Each row is a point on a landscape with many valleys, with its height.
From any point a ball rolls to the lowest of the 6 points nearest to it. It stops when none of these is lower. Distance is the straight distance between rows; heights are no part of it.
J_283 (h 44.2): [ 37  -8  24   1  -1  40  10  15 -18 -25  -9 -29 -33 -71  14   7  54  -7
 -43  50]
J_918 (h 34.8): [-63   4  -9  -7   2 -51 -10 -10 -14  30 -27 -18  15  -2 -15 -53 -75  -9
  67 -61]
J_818 (h 41.6): [  18    4   22    0    9   30   -9   26  -49  -40  -28  -21 -104  -74
   13   14   38   35  -41   29]
J_123 (h 54.4): [-13  33 -16  -5  18 -34   2  13   7  -2 -19 -15  25  20  28 -14 -19   0
  39 -19]
J_657 (h 74.2): [  0  18 -14  -5   5  -9   2  -8  14  -5   0 -28  46   2 -11 -30 -19 -25
  76 -11]
J_77 (h 50.7): [ 11  -8 -16   6  14  15   0  39 -26 -27 -22 -36 -49 -19  37   7  22   8
 -21  17]
J_102 (h 44.7): [ 24  41  31  -8   3  11 -15 -25  16   1  -4  22  66  23  24 -12   5 -17
  15  21]
J_306 (h 11.9): [ 49   8  38  -1   9  14 -17 -15   8  15   4  12  55   9  21   6  28 -29
 -26  46]
J_937 (h 49.0): [-39  61  22 -37 -17  14  12 -55  29  15  -4  43  46  48 -19  -8 -60   3
  44 -29]
J_843 (h 30.2): [  2  15   5  -8  -1 -10   1  -7  19  14   7  55  29  64  19  24   6  12
 -27 -18]
J_673 (h 51.6): [ 28  10  24  -3  27  25  -5  38 -25  -1 -12 -32 -13 -38  51  -3  38 -18
 -54  54]
J_82 (h 36.0): [ 21   4  35 -15  27  28  -8  37 -37 -23 -20 -14 -57 -44  38  21  42  15
 -64  48]
J_132 (h 41.7): [ -6 -31 -35  12 -13  -4  22   0  10  -9  19   5 -17  21 -19  12   7   3
  10   1]
J_962 (h 48.1): [ -8 -11 -34  22  22 -21  -5  27  -4 -10 -15 -32 -22   5  21  -3   1   1
  10   0]
J_750 (h 35.2): [ 13  -4  -6  -1   6   0  13  21  -5 -16  -2  -8   1  15  23  14  20  -5
 -15  12]
J_690 (h 67.8): [ 20  44  11 -18   5  10   9 -12  23  -3 -10   4  64  23   3 -19  -7  -7
  34   9]
J_576 (h 38.7): [ 46  22  60  -3   9  10 -40 -45  29  15   2  46  68  36  28  13   2  -5
 -20  16]
J_252 (h 28.5): [ 36  -2  38   7  -3   6 -17 -24  20  16  11  41  33  35  14  19  35  -5
 -47  13]
J_356 (h 53.3): [ 38  -6  19   5   4  33  -1  31 -11  -7  -8 -29   8 -23  24   0  55 -19
 -43  54]
J_519 (h 41.2): [  65  -31   63  -24    6   35  -27  -21   20   22    8   30   -8  -68
   23   36   33  -40 -108   45]
J_742 (h 52.2): [ 35  25   2   3  22   8  -1  16  -2   4  -7 -11  41   2  35 -14  17 -18
 -10  31]
J_683 (h 54.1): [ -5  -8 -31   7  19 -23   5  26  -8 -12 -17 -30   5   3   8 -25  -9   1
  27 -13]
J_351 (h 57.8): [ 21 -16  -9   6  -1  22   3  23 -13 -28 -16 -42 -35 -27  11   0  35  -2
 -26  37]
J_556 (h 32.6): [  5  -1  -6  -2  12  -7   0  21  -3  -2  -3  18   5  42  32   9  25   6
 -22   1]
J_637 (h 34.6): [-23  -5 -21   9 -20 -21  22 -20  30   8  37  22  25  25 -53  -9 -32   3
  36 -33]
J_624 (h 44.6): [-63  24  -9 -28   2 -54  18   3  -5  10 -13  24  13  34  15 -25 -59  19
  32 -65]
J_996 (h 61.9): [-29  37   1 -28  -4  -9   7 -25  16  -4 -10  -9  48   7 -19 -36 -44 -22
  82 -16]
J_167 (h 46.0): [ 15 -22 -12  15 -27   4  21 -20  34 -10  35   7  30  18 -45   1  14  -2
  22   1]
J_452 (h 23.0): [-21   9 -16 -12  -5 -16  15   0   6  12  20  37  13  54  -9  15  -5  19
  -4 -22]
J_631 (h 34.5): [  3 -10   7   9  -1   1 -12   1  -2   4  27  24  -3  28  25  36  48  -2
 -51  11]
J_135 (h 37.6): [-19  17 -21  -1   2 -35  11  15   2  11 -12  12  11  28  -3 -22 -19   0
  36 -36]
J_730 (h 27.2): [-54 -24 -32  15  -4 -33  15 -13   0  37  30  25  -5  17 -46  -7 -59  25
  17 -60]
J_282 (h 29.4): [-30 -50 -60  30  -3 -17  15  -7  -1  18  39  -2 -31   1 -49   0 -28  18
  13 -43]
J_285 (h 10.9): [ 28 -22  21 -13 -35  48  15 -13 -10 -25  15  -5 -48 -60 -24  41  60  -8
 -52  53]
J_81 (h 34.3): [ 19   4  23  -8   6  30  -5  31 -44 -23 -15   0 -81 -33  23  33  51  19
 -64  31]
J_999 (h 39.2): [  3 -17  -7   1   0  26   7  26 -36 -34   5  -2 -79 -26   0  44  34  31
 -36  19]
J_302 (h 33.8): [-13  21 -14  -1  -1 -18  18  -6  20   5   1   4  34  28 -31 -15 -20  -6
  48 -25]
J_713 (h 34.4): [ 23 -15  25   1 -16  11   7   8   4   0  15  25   9   9   9  33  50 -10
 -51  32]
J_719 (h 37.9): [-35 -40 -50  47   9 -33 -27  -1  -4  32 -27 -51 -36 -15 -27  -5 -40   8
  32 -52]
J_540 (h 35.3): [ -1 -14 -17   9   2  -8   5  11   5  -4  -2  -3   0  15   3  -3  10  -3
  10  -8]
J_137 (h 24.2): [-47 -31 -40  27  -9 -37  12 -16   2  40  30   2   8   7 -61 -21 -65  16
  26 -65]
J_201 (h 67.4): [-44  48  10 -55   8 -22  -1 -16   0  17 -28  24  43  28  15 -30 -59  -8
  62 -30]
J_494 (h 53.2): [  10  -17   -1   23   13   23  -15   17  -35  -46  -34  -48 -106  -71
    2    1   25   33  -14   36]
J_36 (h 33.0): [ 14 -13   7  11 -18  31  -1   6 -25 -43   0   6 -90 -60 -38  35  42  31
 -31  42]
J_221 (h 58.3): [ 33 -12 -19  13 -15   6   6   7  13  -8  20 -19  27 -16 -11  -9  25  -6
  15  18]
J_941 (h 40.5): [-41  54  12 -27 -11  -6  14 -37  24  15  11  58  33  63 -14  -8 -52  18
  17 -32]
J_261 (h 30.3): [-67   8 -13 -21  -7 -43  19  -9  -8  31   4  19  18  33 -24 -25 -67  18
  50 -68]
J_763 (h 14.6): [-36  -6 -10  -5  -6 -29 -20 -39   4  12 -10 -30  33 -26 -39 -50 -61 -20
  93 -40]
J_568 (h 48.4): [  4  62  27 -22   2  12 -14 -37  23   6 -21  48  59  41  19  -7 -38  -7
  30   2]
J_659 (h 35.1): [ 42   7  42 -21  11  39  -2  17  -8  13  -6  -7  -9 -65  37  27  46 -16
 -89  53]
J_708 (h 50.8): [-33  -5 -27  14   2 -35  -5  -7 -12  13  -8 -16  16  12 -21 -46 -52  -9
  62 -36]
J_330 (h 45.3): [  2  -2 -19   5  17  -4   1  46 -31 -19  -9  -8 -46   7  30   9  10  19
 -20   2]
J_835 (h 54.9): [ 34 -14  10   6  -4  19   9  16   7 -10   8 -21  11 -13   2   5  40 -11
 -16  45]
J_251 (h 27.1): [-20  28   3 -19 -17 -13   5 -23  27   6  13  23  48  44 -14 -10 -29  -5
  44 -27]
J_982 (h 22.3): [ 19 -23  12  -3 -16  34  13   8  -5 -19  15  -7 -37 -38  -7  44  58  -4
 -51  51]
J_989 (h 54.2): [ 23   4   9   2  12  19   3  34 -27 -15  -9 -35 -20 -21  35   5  31  -7
 -32  31]
J_93 (h 29.3): [ 15  30  23 -14  13  -1 -14 -22  16   9  -6  34  46  51  28  13   8 -12
   1   3]
J_177 (h 38.8): [ -9 -32 -45  37   2 -21  -6  11   3   2  -4 -33 -23  -6 -17 -18 -17  -1
  32 -21]
J_268 (h 38.5): [  9   5  39 -19  -7  26  -5  13 -46 -27   4  25 -95 -38   1  57  52  23
 -62  29]
J_43 (h 61.2): [ 23 -33 -25  34   5  19 -14  18 -20 -42 -22 -52 -76 -64  -1  -4  23  11
  -8  36]
J_359 (h 43.9): [ -4  15  -1  -7 -19   1   7 -27  33   2  23   4  46  22 -41 -30 -22 -17
  59  -7]
J_228 (h 24.9): [ -6  14 -16   2   8 -19  10  13   7   3  10  21   0  35  10   7  -9  13
  -3 -19]
J_373 (h 38.9): [ 37   2  61 -19   9  32 -17   4  -6  18  -8  14 -25 -58  40  48  51 -24
 -98  43]
J_226 (h 26.1): [ 54 -22  44 -11 -35  45   7 -11  15  -7  15  -2 -10 -61 -11  38  72 -18
 -70  53]
J_40 (h 27.6): [-12  42  13 -15  -3   0  -4 -26  20   9   4  44  51  63   4   6 -21   4
  22 -15]
J_303 (h 46.9): [-25 -16 -38  32   5 -32  -8   5  -1  14 -15 -32   4  -5 -12 -32 -37  -9
  44 -38]
J_649 (h 49.5): [ 26 -20 -10   8 -20  18  19   0  11 -23  14 -14  -2  -6 -15   3  42  -5
 -14  30]
J_759 (h 48.7): [ 18 -27  -6  25   1  26  -1  19 -20 -41  -9 -36 -80 -44   3  18  38  13
 -13  30]
J_927 (h 38.6): [-55   8  -7 -17 -21 -17   8 -29  13   7  11  11  18  21 -34 -38 -63  -4
  60 -43]
J_88 (h 43.4): [ -9 -57 -30  27 -15  23  -9  15 -36 -27   2  -7 -98 -29 -21  29   5  36
 -21   7]
J_395 (h 62.3): [ 11 -29 -25  19   0  -7  -2   5  14  -8  19 -30  11  -2 -24 -16  -2 -17
  44  -3]
J_928 (h 33.5): [ 59   7  52 -13  27  20 -31   1  -3  24  -1  12  54 -26  54  -1  31 -16
 -63  47]
J_566 (h 35.5): [ 26  -2  22  -8  12  20   2   9  -9  -5  -4   9  -6   4  38  36  52 -13
 -69  36]
J_668 (h 45.2): [  8 -35 -20  22 -12  14   9  22  -7 -28   4 -21 -58 -24  -6  14  28  18
 -10  16]
J_45 (h 31.1): [-37 -18 -30   5   1 -41  13  14  -3  10  15  14 -13  34   2  -2 -26  25
  13 -49]
J_92 (h 37.4): [-26   5  -9  -5 -31   1  18 -43  29   7  33  14  41  28 -65 -25 -54  -6
  67 -23]
J_277 (h 46.5): [  39   18   67  -18   38   65  -28   27    4   23   -3   -1   11 -107
   51    5   34  -27 -109   68]
J_674 (h 28.1): [ 54  -7  48 -13   2  28 -18 -12   2  18  14   4  36 -22  30  28  42 -30
 -62  45]
J_740 (h 26.4): [ 24   5  32 -13  -3  34   3  14 -13 -11  -3  -6 -36 -56   5  27  56  -5
 -66  43]
J_440 (h 1.9): [  1  17   1 -11 -13  -7   4 -12  13   3   6  24  38  42  -1  -3  -2  -3
  16 -10]
J_442 (h 11.4): [-70 -21 -17  14   2 -64 -16 -13 -18  49 -12  -4  -2  -2 -29 -29 -73   2
  43 -71]
J_274 (h 35.9): [-23 -51 -53  23  -6  -1   7  16 -13 -10  19  -9 -63  11 -13  28   8  32
  -6 -18]
J_760 (h 47.2): [ 18  16  40   7 -12  16 -23 -54  37  13  10  49  61  55 -12  12  -7  -6
  -3   6]
J_312 (h 54.5): [  0 -40 -36  41  10  -1 -16  23 -15 -19 -14 -51 -54 -22  -1   2   0  12
   7   9]
J_754 (h 55.8): [-14  66  19 -40  16   2  -4 -15  12   2 -26  19  61  31  24 -21 -32  -6
  50 -11]
J_31 (h 38.0): [-24 -18 -32  22  -1 -24   7 -15   9   4   9 -22  14  -4 -42 -30 -34 -13
  51 -40]
J_528 (h 60.3): [-46  26  -9 -25  14 -60   2  18 -20  13 -44   1  13  26  36 -32 -53   7
  37 -58]
J_311 (h 48.5): [-22 -23 -35  20  16 -36 -14  20  -4  11 -27 -29 -19  -2  10 -29 -37  13
  27 -51]
J_559 (h 34.7): [ -9  15 -17   0  17 -34   9  29 -13   5  -9   8   8  36  19  -7 -14  11
  11 -31]
J_718 (h 29.2): [-52 -12 -19   0 -26 -21  29 -43  24  32  32   7  13  12 -66 -27 -68  12
  47 -52]
J_253 (h 29.8): [-30 -34 -45  33  -5 -33  -7  -2   5  19  12 -19 -15   7 -33 -11 -38   6
  29 -47]
J_968 (h 4.7): [ 36  10  15  -1  -6   2   3 -11   6  -5  10   6  35  25  11  -5  26 -15
  -6  14]
J_340 (h 18.2): [-17  50  15 -28  -8  12   0 -33  25  -1 -11  18  57  35  -4  -9 -46  -4
  54 -12]

Call two points neighbours if one is among the 6 nearest of the other. Go from one point of each pair to the other, from neighbour to neighbour, staying as low as possible. Name the highest point that can't be avoided.
J_440 and J_763 => J_918
J_340 and J_440 => J_251
J_440 and J_442 => J_45

Where does a ball stop that starts at each point below?
J_962 => J_440
J_31 => J_442
J_674 => J_440
J_649 => J_440
J_713 => J_440
J_311 => J_442
J_177 => J_442
J_43 => J_285
